Each row is a point on a landscape with many peaks, with its height.
A climber steps from a point to whichever of its 2 nearest points has the largest rise for the distance, and stops where none of them is higher. Distance is the straight distance between rows; heights are no part of it.
Selo: [107 116 157 114  94 167  80 125 145 109 122 155 113 134 151 148  92  64
 131 134 101 123 149  90 106 157  58 147 129 145 146]  height 9.9
tesik: [158 141 139 170 126  82 102  96 175 148 111 100 112 190  84 157 154 142
 125 187 112 131 136 133 143  89 134 139  82 162  90]  height 67.0
taze: [167 147  65 167 145  93 127 150  58 162 197 143 169 205 176 157 116 134
 137 151  78 107 146 157  96 146  82 124 144 180 158]  height 23.3
dafut: [116 138 108 112 113 183 101 144  82 154 154 163 113 108 177 130 114  94
 139 127 100 132 126 103 106 204  95 144 161 118 159]  height 26.6
kif: [120 166 112 143 175 109 132 128 140 191 140  67 139 166  94 119 140 151
 128 161 125 145 155 173 118  97 176 139  81 145 114]  height 15.3
gezo: [117 117 117 111 131 131  99 145 158 148 109  61 128 126  82  71 155 154
 107 100 141 191 148  89 137  73 215 160 112 127 126]  height 8.5
magit: [138 140 163 124 131 111 101 122 146  95 109 135 100 141 175 112 110  96
 120 114 145 144 107 135 110 146  95 145 119 132 170]  height 26.7
bab: [112 113 150 102 105 147 132 135 114  83 114 150 120  28 119 145 140 121
 133 105 134 130 132  98 141 128 103 124 133 112 120]  height 18.1
manep: [106  89 124 112 119 120  98 130 135 105  92  93 133  98  79 106 150 138
 108 117 129 166 146  83 161  71 162 142 112 119  95]  height 10.3
zedaf: [130 158 107 141 179 127 145 120 147 201 122 128 105 168  94 118 143 142
 137 155 152  95 130 165 103 147 170 131 120 133 112]  height 12.5
tiruv: [120 135 150  94 138 140  95 152 137 109 112 110 125 149 182  88 107  73
  98  74 115 168 144 130  94 142  99 166 126 129 169]  height 28.3
lipe: [132 152 113 147 182 150 131 130 152 193 120  72 100 139 106  92 150 152
 193 147 118 153 182 172 124 103 186 156  95 150  92]  height 14.0
pozuz: [156 100 159 129  93  88 104 123 181  67 102  88 119 124  85 127 133 173
 110 131 152 124 113 113 156  34 126 121 106 146  96]  height 48.1
mal: [130 139 152 152 107 134  89 106 144 157 132  83  89 179 103 170  91 121
 154 164 124 110 172 152 115 100  62 137 113 174 121]  height 18.4
kunis: [ 73 101 138 118  99 160 121  84 146 144 132 142 110 150  95 156 105 175
  91 141 109 151  66  86 126 111 177 114 145  76 115]  height 78.5
vun: [138 133  97 146 128 143 135 178 116 153 145 138 133  95 145  90 132 115
 135 140 171 112 130 112 144 200 146 142 142 104 144]  height 30.6
Dop: [134 142  82 165 173 121 198 121  92 164 184 175 158 141  84 154 146 176
 147 152 133  94  77 154 138 152 157  94 136  88 119]  height 70.0
deki: [172 145 111 194 157  74 164 166 115 178 141 156 195 131  96 137 173 147
 162 176 158  54 147 172 107 200 164 138 110 176 135]  height 17.5
letok: [ 86 165 110 124 162 160 142  96 132 204 117 104  95 178 128 121 129 140
 129 129 105 156 141 153 100 153 178 143 131 119 113]  height 11.3
Mef: [ 52 111 143  89  85 123 109 140 166 137 137 111 143 141 131 159 110 107
  90 131 108 120 152 112 104 128  47 180  90 131 174]  height 50.5
fizal: [121 142 105 129 150 198 126 111 148 177 142  63 108 198 121 115  69 164
 129 111 125 167 117 158 118  82 122 114 130 137 128]  height 59.5
Pogag: [136 174 115 150 166  44 140 141 135 197 138 120 153 166  77 140 156 135
 122 181 118  87 157 154  95 136 169 136 105 173 156]  height 17.4
meso: [ 85 116 156  88  80 166 130 143 136 114 131 152 108 114 194 163  70  95
 128 127 124 105 122 135 106 177  41 149 153 127 140]  height 11.0
ses: [134 158  75 178 142 102 169 113  85 182 185 174 179 134  59 179 134 153
 156 150 105  81 124 152 107 152 154 103 185 163 142]  height 66.9
seba: [172 156 115 151 129 156 130 135 100 127 155 165 120 125 131 111  93 129
 135 106 139 152  97 106 111 187 140 108 176 121 148]  height 29.2
leti: [120 110 197 100  97 117 152 115 157  72 129 165 123 129 184 144  80 124
 101 135 138 111  48 120  96 174  69 123 138  97 168]  height 13.0
fav: [168 121 133 145 134 123 112 120 178 100 114  77 115 171  94 109  97 167
 124 131 166 136 116 150 159  70 103 119 109 134 109]  height 50.7
nup: [121 111 140  99 121 169 130 141 157  85 116 112  90 146 179  93 119 137
 126 105 177 144 112 128 169 121  97 114 106 100 103]  height 68.8
kaged: [137 130 124 130 130 131 144 146 112 124 152 136 137 115 170 166  68 122
 134 127 126  73 154 177 111 127  41 123 150 130 148]  height 16.1
viv: [ 85 140 118 110 119 151 135  82 123 152 144 156 109 133  92 164 105 130
 120 143 102 130  90 118 116 158 150 117 159  95 136]  height 75.3
ziton: [103 109 154  78 141 127 159 163 117  99 121 102 166  83 145 124 114 138
  91  72 149 118 131 137 106 106 123 161 140 108 184]  height 3.6
pevus: [168 126 139 124 127 170  96 107 125  79 134  89 118 163 121 120  88 153
 119 108 146 158 117 129 147  56  91  92 129 113 113]  height 53.2
numo: [100 109 157  91 118 213 137 147 148  99 103 157  69  88 181  92 116 125
 130  67 181 163 105  99 150 166 132 121 155 110 115]  height 65.5
mozat: [ 83 127 148  97 120  85 123 119 159 142 111  71 158 106  80 132 137 142
  97 119 106 125 154 129 111  69 175 147 118 138 168]  height 65.7
lozek: [ 94 110 148 137  59 122  95 129 128  80 140 165 142 106 110 164 113  74
 126 117 113 119 147  61 131 115  51 152 143 141 141]  height 9.1
Fuvib: [118  87 137 148  68  66  95 114 126  69 142 160 168  97  95 176 148  92
 114 140 132 111 144  63 152  99  80 135 107 165 135]  height 8.3
viraf: [134 122 178 111 102 127 128 144 115  84 103 152 126  42 162 129 131  73
 148  95 108 133 147  92 100 159  94 159 145 123 146]  height 19.5
der: [ 88  95 110 112 108 162 133 104 150 148  98  80 109 104  99 134 165 162
 123 124 126 165 119 111 166  58 185 126 105  90  62]  height 8.4
Ves: [172  98 126 154  83 100 103 119 115  55 123 156 132 113 143 110 168 114
 126 159 110 158  86  60 163 133 115 101 118 124  94]  height 6.8
Zub: [ 85 134  89  91 102 143 123 135  90 153 119 117 179  71 121 132 161  91
 129  83  49 178 168  97  98  98 151 167 152 131 173]  height 50.9
Roze: [114 130  99 108 130 137 106 136  83 129 107  97 134  93 124 108 173  99
 160 125  83 163 184 121 143 110 134 158 107 117 127]  height 79.8
Zud: [152 118 167 174 129 128 119 135 160 111 107 136  98  93  62 166  96 165
 121 118 175  88  88 117 139 104 158 113 147 131 108]  height 57.4
bigi: [169 160  94 118 176 126 162 124  81 131 140 125 144 128 157  78 167 136
 137  98 121 177 141 161 113 125 181 107 149 110 136]  height 26.9
zilik: [107  91 166  81 113  98 109 126 157  82  68  95 122  98 118 112 168 139
  88  80 107 165 132 109 156  54 169 136 104 133 114]  height 12.2
zazop: [130 112 135 130 138 140  97 136 153 121  95  96  91 140 162  63 141 105
 130 100 181 176 157 127 166 116 131 131 131 135  98]  height 75.9
Terer: [114 148 118  87 133 109 160 115  50 137 136 165 133 107 202 130 151  97
 144 109  49 143 138 129  85 175 110 132 162 116 139]  height 23.4
Dedid: [103 121 180  72 127 113 145 111 143 101  84 118 106  98 130 104 175 145
 107  96 107 156 116 110 127 110 206 149 127 101 109]  height 14.6
sula: [108 124 131 123 141 156 129 121 197 172  92 143  57 145 120 120 117 146
 112 148 179  86 109 117 138 176 165 111 115 104  93]  height 12.4
bamoz: [157 144 142 106 128 100 146 125  57  85 137 143 152 118 211 136 133  79
 141 125  58 134 147 158  93 141 103 129 164 143 136]  height 22.1
tur: [103 147 124 129 121 136 129 110 133 166 139  75 140 133  85 159  62 156
 115 102 116 121 130 143  96  73 141 137 142 123 141]  height 67.6
tesif: [126  78 145  83 128 136 151 110 206 100  87 114  88 158 151 110 123 192
  81 116 165 138  57 139 168 111 184  96 125  87  99]  height 67.3
Misem: [144 137 129 139 168 120 133 127 176 157  99 149  85 171 154  71 168 109
 113 140 184 135 102 125 121 225 205 139 123 109 134]  height 10.6
Kemi: [ 74 132 145 106  96 161 100  99 178 153  96  75 108 158 107 158 122 135
 128 128  81 157 150 126 122  72 128 138  94 129  96]  height 41.3
zik: [163 147 118 142 149 136 141 109 101 114 124 161 136 113 132  79 155 130
 125 115 138 160 101 118 127 163 183 109 148 101 128]  height 28.2
nog: [187 168 119 140 177 101 155 159  79 139 134 158 157 108 146 100 202 118
 172 156 127 122 168 172 122 173 165 119 112 156 118]  height 15.9
bipid: [123 127 154 117 135 143 179 150 145 107 120 162 120  68 143 137 101 145
 114  93 193  82  78 161 134 173 123  97 131  94 128]  height 15.0
bam: [167 144 156 125 145  96 124 131 166 110  90 104 108 140 147 110 158 117
 161 152 135 110 152 151 161 120 127 127  88 145 102]  height 21.3
lokim: [ 90 124 110 111  85 118 154 130  68 104 178 201 163  66 151 162 123 107
 133 129  74 127 122  89 102 162  79 136 158 127 167]  height 23.7
Laz: [150 140 174  82 114 109 154 155  98  67 118 146 127  77 188 131 136  74
 158 113  97 113 146 132 102 125  73 131 147 153 155]  height 20.8
devol: [ 59 133 109 100 119 117 114 140 113 168 116 104 156  98 102 145 162  95
 103 108  70 151 201 105  92  89 145 176 110 141 160]  height 55.0
bipo: [145 162 149 130 135 171 117  94 114 143 119 136  90 126 123 139  99 113
 181 131  85 125 132 146 110 145 126 128 166 131 111]  height 70.4
Zegid: [139 119 136 130 156 152 121 146 195 158  76 139  67 164 136  73 137 113
 116 132 211 117 105 127 157 189 177 113 122 134  78]  height 11.5
mepog: [137 124 151 130 129 115  93 157 159 105  95  66 152 140  91 105  98 119
  82  87 159 170 145 123 117  66 139 145 126 143 162]  height 6.0
vuser: [119 170 106 123 174  63 160 117 127 179 148  96 162 157  94 112 166 149
 116 154 117 129 146 152  99 125 208 148  94 134 144]  height 16.4
Mizo: [107 134 171 104  95 176  84 123 137 116  96  98 129 114  94 137  87 101
 116  62 109 159 136 102 108  97 143 146 151 131 133]  height 62.9
Geses: [100 111  82 127 131 192 132  99 145 165 140 106  93 149 103 118 138 191
 134 150 122 162 112 126 164  70 162 119  96 108  56]  height 6.9
Voz: [135 113 141  98 126 109 126 138 133  76 128 106 157 120 118 110 112 136
  93  86 163 146 111 117 125  92 126 138 122 118 175]  height 4.9
vavef: [199 143 121 179 179 101 159 173 131 119 125 137 148 145 100  80 161 148
 151 141 189 123 113 145 135 159 187 123 132 138 127]  height 16.0
gotul: [132 140 150 146 113  80 106  63 147 114 130 149 120 201  78 175 108 131
 100 156  93 140  64  98 118 124 141 127 144 138 135]  height 70.5
zonen: [174 122 128 152 142  71 117 102 108  77 110 168 124 136 136  97 210 128
 144 163  99 162 100  97 159 133 166 103 130 129  88]  height 6.3
kifil: [123  52 153 111  68  98  81 111 180  84  91 108 106 137  97 136 162 164
  96 139 122 147 125  84 168  36 121 124  94 138  87]  height 50.2
gite: [204 108 126 187 122 129  92 135 128  76 136 151 102 135 143  86 153 118
 180 173 149 132 122 102 190 155  92  99 105 128  68]  height 34.1
getu: [166 142  73 164 167 124 190 130  76 162 172 139 150 144 118 137 156 173
 159 157 131 112 104 201 117 126 123  93 134 107 102]  height 72.2
lop: [148 107 171 133 121  58 116  82 190 123  91 154  88 141  98 149 158 121
 113 179 139  94  74 110 133 151 153 112 110 134 116]  height 58.1
zesek: [105 104  87 115 118 128 160 140  94  99 154 148 156 102 165 145 135 124
 122 142 121 118 111 121 146 130  75 122 110  97 125]  height 44.7
Dofu: [ 99  78 151 112  94  55 111  90 173  86  97 122 130 124 103 154 177 136
  83 165 121 124 100  89 151  82 142 127 108 117 103]  height 53.4
Vopev: [121 139 145 125 114  74 111 142 115 105 131 122 166 133 129 124 170  86
 128 143 103 122 156 125 127 130 110 166  90 165 164]  height 81.2
Sitid: [103 118  84 122  79 170 126 144  60 118 151 133 186  52  92 159 148  92
 138  77  81 157 160  84 147  66  94 132 140 132 150]  height 43.8
tugu: [110 124  48 124 114 135 103 155  47 162 196 143 199 135 144 133 127 123
 106 120  75 144 165  84 106 121  98 155 162 149 184]  height 21.0
dezig: [ 94 114 119 103 128 165  98 103 137 140 131 127  89 179 179  93 126  89
 110 144 119 155 133 101 142 165 119 142 110  98 132]  height 8.7
ginun: [152 133 122 148 123  96 136  89  71 120 187 136 158 173 136 184 109 115
 155 134  67 130 128 132 111  79  85  95 160 156 121]  height 74.4
pegiv: [132 140 141 152 110  83  88  54 154 132 146 117 113 217  82 161 125 138
 136 181  95 150 115 106 132  95 112 111 112 159  90]  height 68.9
Nov: [154 138 107 150 112 107 167 116  48 108 200 160 168 140 165 169  92 121
 121 122  87 119 122 148  96 121  72  99 180 141 167]  height 72.0
reko: [122 157 123 133 142 147 141  94 134 195 151  57 137 175  83 156  70 166
 152 124  98 160 139 183 108  54 135 120 123 143 121]  height 63.6
sif: [ 92 126 121  91 118 146 160 129  68 145 148 181 138  68 178 141 137  88
 124 112  70 133 124  94  94 188  96 153 170 101 182]  height 25.1
futi: [174 143 100 170 169 168 128 161 110 154 159 105 138 152 123 105  87 149
 152 116 170 120 143 167 134 133 129 125 138 142 135]  height 37.8
Paz: [125 112  95 166 123 141 117 163 119 116 126 169 135  59 114 109 173 117
 148 163 183  88 142  99 166 179 121 136 112 105 128]  height 32.1
gog: [120 124 141 131 141 108  88 113 176 147 107  43 147 153  82  85 114 132
  89 105 148 182 144 107 128  57 182 153 108 163 125]  height 7.1
zel: [129 107 128 154  73  94  75 111 128  74 152 158 174 105  73 158 167 108
 105 130 119 161 103  40 161  84 123 119 140 151 113]  height 7.8
Gade: [101  73 121 120 115 135 126 126 191 128  93 147  81  79  96 125 153 162
 107 166 141  98 101  99 166 147 178 123 127  83  70]  height 4.4
Rep: [ 89 126  84 104 101  93 144 135  66 128 189 171 187 113 158 172 126 115
 109 119  71 143 163 108 109 122  59 146 159 151 165]  height 22.5
pazu: [ 88 105 117 107 111 136 169 153 144 111 139 163 136  69 170 127 136 129
  99 161 158 114  84 104 157 180  94 130 106  59 137]  height 47.3
Nefav: [171 157 189 108 156  84 117 122 160  94  83 103 109 140 149  84 169  98
 144 101 119 135 161 139 113 109 155 136 106 164 102]  height 22.7
ronuz: [103 135 100  91 131 160 115 160 108 176 123 100 132 126 165 102 134  96
 146  95  75 155 196 149 102 124 134 156 135 132 136]  height 71.1
Nozo: [156 107 135 146 144  89 156 129 133 101 136 165 144 142 128 111 125 145
  96 142 186 128  62 133 136 165 126  98 130  95 147]  height 14.7
pere: [165 158  74 190 148 132 194 115  88 182 185 193 143 138  67 181 143 155
 178 163 149  63  99 162 120 178 134  90 142 132 104]  height 68.4
bapu: [164 127 144 169 128  88  90 142 127  99 110 159 127 134 122 106 156 100
 126 164 156 121 130 106 154 196 134 144 121 145 135]  height 18.5
kife: [104 115 127 115  85 156 128 137 112  90 151 103 161 112 118 148  89 119
 117  79  97 145 141 116 119  51  84 118 128 135 166]  height 38.6
Puv: [139 137 141 131 128 153 166 166 110 118 110 179 129  70 175 100 164 106
 134 132 176 126 102 133 136 223 134 119 129  97 144]  height 29.1
Doguf: [ 86  84 134  96  91 172 117  99 170 109 105  99 114 169 134 119 100 180
  72 100 131 162  68 113 152  91 179 115 129  76 122]  height 73.4
ridom: [205 147  98 156 168 116 180 137  65 136 191 139 150 158 155 153 114 150
 178 149 132  88 100 194 120 114 101  89 138 139 113]  height 74.3
Pov: [170 100 108 168 125 129 114 154 141 127 116 150 107  98 112 110 152 124
 154 184 173  81 124 111 174 154 121 113 100 131  68]  height 33.3
vosov: [164 158 198 104 166  91 112 119 156  99  76  95 107 157 162  94 131  91
 110  73 119 163 124 159  96 129 174 126 134 154 151]  height 24.1
kol: [166 130 122 114 104 167 102 133  99  85 125 102 168 125 139 120 111  90
 145  49 106 160 156 122 113  49  81 118 138 145 122]  height 36.1
lamu: [123 158 116 155 123 158 141  98 101 159 146 173 110 113  87 170  83 127
 165 153 108 106 130 131 125 162 129 120 165 115 123]  height 72.9
Zupi: [184 114 123 165 167 108 152 145 157  98 112 129 134 133 117  88 147 165
 118 134 207 116  92 150 147 116 157 105 121 124 121]  height 15.4
sov: [199 147 124 169 164  97 181 160  94 135 131 182 171  93 122 138 160 137
 179 168 149  69 138 194 132 180 135  99 124 144 130]  height 16.7
ver: [107  88  88 142  97 191  88  80 135 130 146 142  86 135  80 145 140 177
 127 152  98 147  99  67 153  89 153 117 123  96  50]  height 5.9
rori: [189 128  93 177 153 180 116 166  97 110 142 129 128 125 143  79 132 136
 175 121 172 140 137 145 162 154 115 113 136 126 104]  height 36.3
leg: [191 103 127 155 127 133 117 157 115  65 132 147 121 123 167 104 120 118
 163 141 175 116 117 130 171 151  77  99 118 112 101]  height 34.9
lif: [108 146 116 143 146 159 152 105 159 189 108 151 100 130  97 136 129 135
 128 129 163  85 103 165 116 187 182 126 138  95 111]  height 13.4
novi: [139  80 163 122 109 150 109 142 184 103  97 147  84  71  96 156  99 157
 124 122 200  80  97 126 166 116 143  98 141 113  89]  height 55.7
Rosop: [117 127  65 152 136 145 139 122  82 147 154 152 146 121 130 128 149 135
 151 154 116 133 128 119 148 139 129 111 128 102 119]  height 42.6
vafu: [102 133 133  82 150 177 141 189 124 143 121 125 109 120 209 110  74 118
 112  36 156 151 164 165  83 146 113 156 183 140 188]  height 49.0
Liku: [142 140 173 135 103 138 100 112 128  97 112 141 130  93  70 153  99 129
 136 102 138 123 118  99 134 102 139 139 170 139 144]  height 59.6
tikam: [127  89 151 125  87 195  99 153 178  77 112 144  76  53 112 120  96 139
 126 110 181 111 123  78 176 133 128 113 148 116  81]  height 53.5
lolu: [177 146 130 145 135 121 178  76  83 137 174 146 131 173 138 173 106 148
 146 147 104 117  95 150 127  96  89  69 137 140 109]  height 76.7
Geg: [ 63 118 120  81  97 114 152 133 116 152 144 120 135 146 165 161 125 132
  91 131  78 112 161 148 108 110  55 165 104 117 159]  height 46.2
nimop: [ 79 130 127  53 132 125 157 111 132 136 105  77 125 129 172 149 130 141
 129 123  78 122 158 175 105  91  99 140  81 114 130]  height 50.6
Lavop: [153 137 120 137 146 130 150 142  77 137 140 162 125 129 177 129 113 111
 126 114 121 118 124 139  80 210 123 134 170 124 174]  height 28.1
Ruz: [157 105 135 169 105  74 112  91  92  74 168 175 168  95 128 150 160 129
 144 147 129 143 106  55 160 129 112 103 144 137 114]  height 7.4
gesa: [130 110  95 149 111 185  94 141 127 132 161  99 111 177 142 127  55 128
 131 133 141 142 163 152 123  95  42 106 125 127 142]  height 13.7
mola: [111 130 150 129 141  76 111 149 181 133 105  73 137 129  88 124 146 147
  97 141 157 107 156 144 130  90 156 153  71 137 125]  height 60.1
kanul: [105 132 121 126 136 120 103 160 129 141 112 116 132 112 131  92 160  92
 124 139 125 144 191 101 127 142 145 187  86 132 149]  height 88.2
kelib: [ 84 149  95 122 141 164  90 112 144 181 132  92 101 181 136  96 129 129
 110 114 125 171 132 131 133 136 157 148 100 112 118]  height 10.0
Zilo: [150 142 108 177 147 134 100 112 127 154 159 117 136 179  99 116  97 134
 140 146 126 145 143 130 132 121 121 147 153 152 136]  height 39.4
mepo: [116 129 141  88 132 178 172 168 126  91 120 141 109  38 149 135 104 135
 134  91 184  90 119 136 151 145  91 122 128 107 127]  height 16.2
Dukar: [126 151 110 160 137  71 161 105 118 156 156 175 159 159  98 151 137 140
 121 166 122 120  83 124 119 155 174 114 142 113 148]  height 70.3
Zisun: [ 79 110 162  85 102  92  89 136 188 117 107  90 124 140 114 133 121 119
  79 129 142 117 142 114 136 116 112 175  78 131 153]  height 55.3
febe: [122 146 110 125 136 181 126  91 124 138 148 109 104 183 151 126  86 151
 151 113 123 152 109 140 139  89  96 102 141  95 108]  height 56.0
kugis: [157 145 131 115 131 159 114 148 108 120 109  65 141 118 142  86 131  91
 145  71 110 171 191 141 126  63 117 124 123 162 120]  height 33.5
sibod: [121 128 128 172 133  96 111 142 158 147 135 123 149 134 105 121 142 123
 118 181 179  75 130 122 145 181 149 129 102 144 142]  height 19.3
tage: [110 124  86 108 112 149 134 150  65 134 152 126 177  46 111 138 146 119
 132  68 100 145 179 110 100  91 136 136 154 133 161]  height 47.2
sile: [159 170  91 158 165  76 169 176  80 167 143 152 164  97 128 137 201 113
 196 176  96  89 197 175 122 183 140 140 108 159 116]  height 15.2
Nel: [118 133 117 123 108 176 116 154 102 137 156 124 117 129 165 140  55  98
 136  94 102 110 159 157 106 107  50 134 153 130 145]  height 15.1
Fami: [104 144 141  80 164 132 177 114 128 138 128  92 108 143 190 137 116 145
 131 106 111 122 119 203  97 110 106 114 118 112 118]  height 56.2
pas: [127 107 136 105 162 125 167 114 194 141  86 114  94 153 112 118 162 166
 103 131 169 115  73 156 136 127 214 107 112 102  92]  height 62.5
gupiz: [178 166 108 138 163 113 151 147  70 130 155 123 167 150 173  94 129 140
 132 104 113 142 138 156 113 125 140 114 145 154 163]  height 25.4
davut: [110 102 183  78 111 184 148 121 147  92  69 144  67 114 179  86 132 145
 116  79 164 171  65  98 153 155 185  97 164  88  92]  height 60.2
pivab: [120 140 131 168 154  66 144 127 143 180 127 160 152 138  83 156 157 129
 122 178 140  45 151 161 112 188 143 146 103 147 154]  height 18.3
Gop: [161 147  67 176 172 110 132 149  55 148 197 137 185 162 147 123 145 149
 154 141  96 142 146 148 107 145 140 125 138 164 146]  height 24.2
mul: [ 83 135  93  79 132 173 143 146 103 175 125  86 127 142 199 127 102 117
 133  92  54 145 186 195  91 112  97 140 138 137 156]  height 63.4
bogak: [179 137 137 158 158 106  72 147 135 115 100 129 132 142 121  74 156  99
 144 120 154 162 143 123 132 187 167 150 118 157 130]  height 17.8
fev: [112 135 156 136 125  60 103 128 146 142 124 119 154 129  79 137 110 113
 112 132 130 104 153 106 113 138 121 169 114 172 180]  height 76.2
Kodo: [144 147 168 110 140 101 120 113 146 108 103 109 121 183 144 124 116 111
 110 116  98 137 103 152 101 133 148 126 133 135 170]  height 25.5
kemu: [129 130 127 134 147 149 180 143 137 146 111 169 111 112 111 148 104 153
 125 129 176  60  76 151 123 190 152  95 141  78  98]  height 14.2
vana: [137 135 148 132 131 129 122 112 127 143 132 124 102 143 131 160  71 129
 155 150 122  71 158 172 135 115  48 111 108 153 126]  height 17.3
Dife: [116 121 149 122 108 171  64 118 149 149 102 112  84 145 105 103  89 110
 121  90 141 181 120  80 128 119 159 136 150 141  90]  height 66.7
fen: [128 141  78 171 140 106 116 143  91 196 186 102 155 182 145 169  90 142
 126 155 115 113 173 164 108 137  78 134 115 155 162]  height 22.2
sak: [164 150 140 174 147  76 151  82 164 142 136 142 111 188  65 160 148 143
 162 187 106 100 108 148 126 140 146 109 113 152  87]  height 65.1
pufa: [165 139 126 154 136  68 135 112 127 127 105 145 128 125  91 116 212 134
 145 181 121 114 103 116 153 117 177 107 106 124  70]  height 5.8
rafon: [159 164 100 132 142 147 122 166  40 148 131 141 159  60 146 126 148 120
 192 120  96 129 179 136 121 138 125 134 159 163 148]  height 13.3
bif: [ 99  88 144 116  80 155 147 124 153 103 122 198 109  50 167 137 146 114
 128 170 147 105  71  58 170 189  96 133 118  84 114]  height 49.5
bef: [ 57 138 140  57 120 150 150  90 138 164 103  75 120 136 133 159 127 133
 115 107  51 147 152 166 112  73 154 132 103 115 126]  height 45.6
feva: [ 79 102 161  77 110 157 156 127 170 101 152 155 112 128 179 156  59 123
  88 127 121 103  82 132  89 153  48 162 137  90 176]  height 12.1
mim: [166 124 125 156 146 178  75 127 139 131 111  91 107 146 111  77 112 125
 152 104 146 175 149 102 147  95 160 141 140 147  82]  height 70.2
terof: [137 144 145  95 128 124 117 173 108  96 108 104 154 107 188  91 146  78
 119  81 110 154 187 138  99 105 104 159 117 152 160]  height 30.5
lezo: [ 76  86 102 117  98 193 113 115 159 135 119 163  72  84 108 143 144 180
 111 153 130 118  91  80 176 130 161 104 129  68  51]  height 5.2
galok: [102 104  77 128  83 144 140 131  53 102 164 129 188 103 102 165 107 124
 122  91 109 159 148 103 155  57  73 104 145 128 136]  height 41.2
modo: [128  84 156 109  86 180 100 132 168  71 112 179  85  78 160 111 108 120
 129 137 147 125  92  55 164 161 107 116 142 101  91]  height 51.5
fud: [138 117 101 174 133 111 116 166 152 169 139  97 144 167 117 120 121 128
 125 192 178  83 163 148 129 166  98 152  82 159 136]  height 20.2
zun: [170 146 146 193 132 116 130  93 139 160 129 136 100 140  51 162 146 146
 183 166 139  86 138 137 146 121 160 125 130 171  74]  height 63.5
Daga: [144 162 100 145 129 121 152 149  67 150 130 177 151  65 145 163 168 102
 192 149 117  84 184 149 124 189 127 112 138 163 132]  height 14.4
lobar: [100 152 129 126 117  90 121 142 120 157 158 119 169 111  97 147  90 138
 113 109 124 106 154 128  96 109 132 152 149 153 182]  height 72.1
zili: [184 164 141 158 199 111 126 154 133 143 119 106 135 143 116  74 141 132
 162 116 173 127 144 160 115 165 201 143 118 174 132]  height 16.8
rit: [157 135 109 176 150 118 112 153 116 164 165 133 140 178 145 121  96 121
 141 171 144  77 161 171 121 181  89 141 112 159 153]  height 21.1
sem: [ 96 116 151  95 133 185 146 153 182 101 111 132  82 133 201  86 101  94
 107  98 183 145 120 113 150 169  76 125 129 114 130]  height 71.8
Dafu: [143 136 177 131 152  86 146 109 192 134  86 141 102 142 102 126 163 143
 104 146 173  94  78 147 119 165 186  98 126 108 106]  height 59.8
riniz: [ 95 112 148  94 115 134 141 130 136  98  98 131 107  85 141 112 144 117
  95 129 140 143 100 113 145 149 161 121 132  96 125]  height 16.3
Negim: [ 98 121 122  82 153 159 178 129 121 123 120 109 106 140 185 104 116 155
 121  95 153 130  96 176 148 133 118 107 121  81 127]  height 62.0
saka: [158 111 182 113 124 125 135 107 165  52 117 144 120 155 147 131  87 139
  96 122 146 128  38 118 122 117  86  86 144 108 150]  height 13.6
Ger: [139 143 158 123 138 105 113 110 153 125  92  77 111 145 126 145 126  99
 158 136 119 117 176 144 123  78  94 138  88 152 120]  height 19.9
pon: [ 65 140 134  76 128  87 149 118  94 149 126 106 184  86 107 171 147 137
 101 119  70 145 159 127 101  83 175 133 127 124 168]  height 60.0
dob: [112 102 162 131  99 104  91  92 198 138  89 116  83 154  97 136 150 139
  96 165 140 116 113 110 151 111 156 120 120 121 103]  height 56.1
Sano: [ 81 139 130 139 107  87 136  86 131 131 154 154 146 147  83 179 123 144
  90 144 105 115  76  96 111 127 134 119 155 119 164]  height 72.6
zetar: [ 62 131 127  67 129 167 143 182 115 134 112 107 131 105 199 127  95 101
 121  63  96 118 180 174 100 132  82 176 142 128 173]  height 55.4
gar: [153 120 136 159 133 125 135 112 137  92 169 143 149 178 131 130  70 135
  98 126 168 132  74 130 120 122 100 101 149 112 174]  height 14.1
pego: [123 129 106 168 113 134  98 102 111 129 141 113 132 158  93 124 138 142
 117 153 121 146 124 103 157 104 122 131 118 124 115]  height 40.7

For each start below, name the point where the climber stops.
ver -> sif
rori -> zazop
magit -> mozat
Nel -> mozat
kifil -> kunis
mepog -> sif
kemu -> sif
Puv -> zazop
Ves -> seba
pozuz -> kanul
gesa -> kanul
gar -> seba
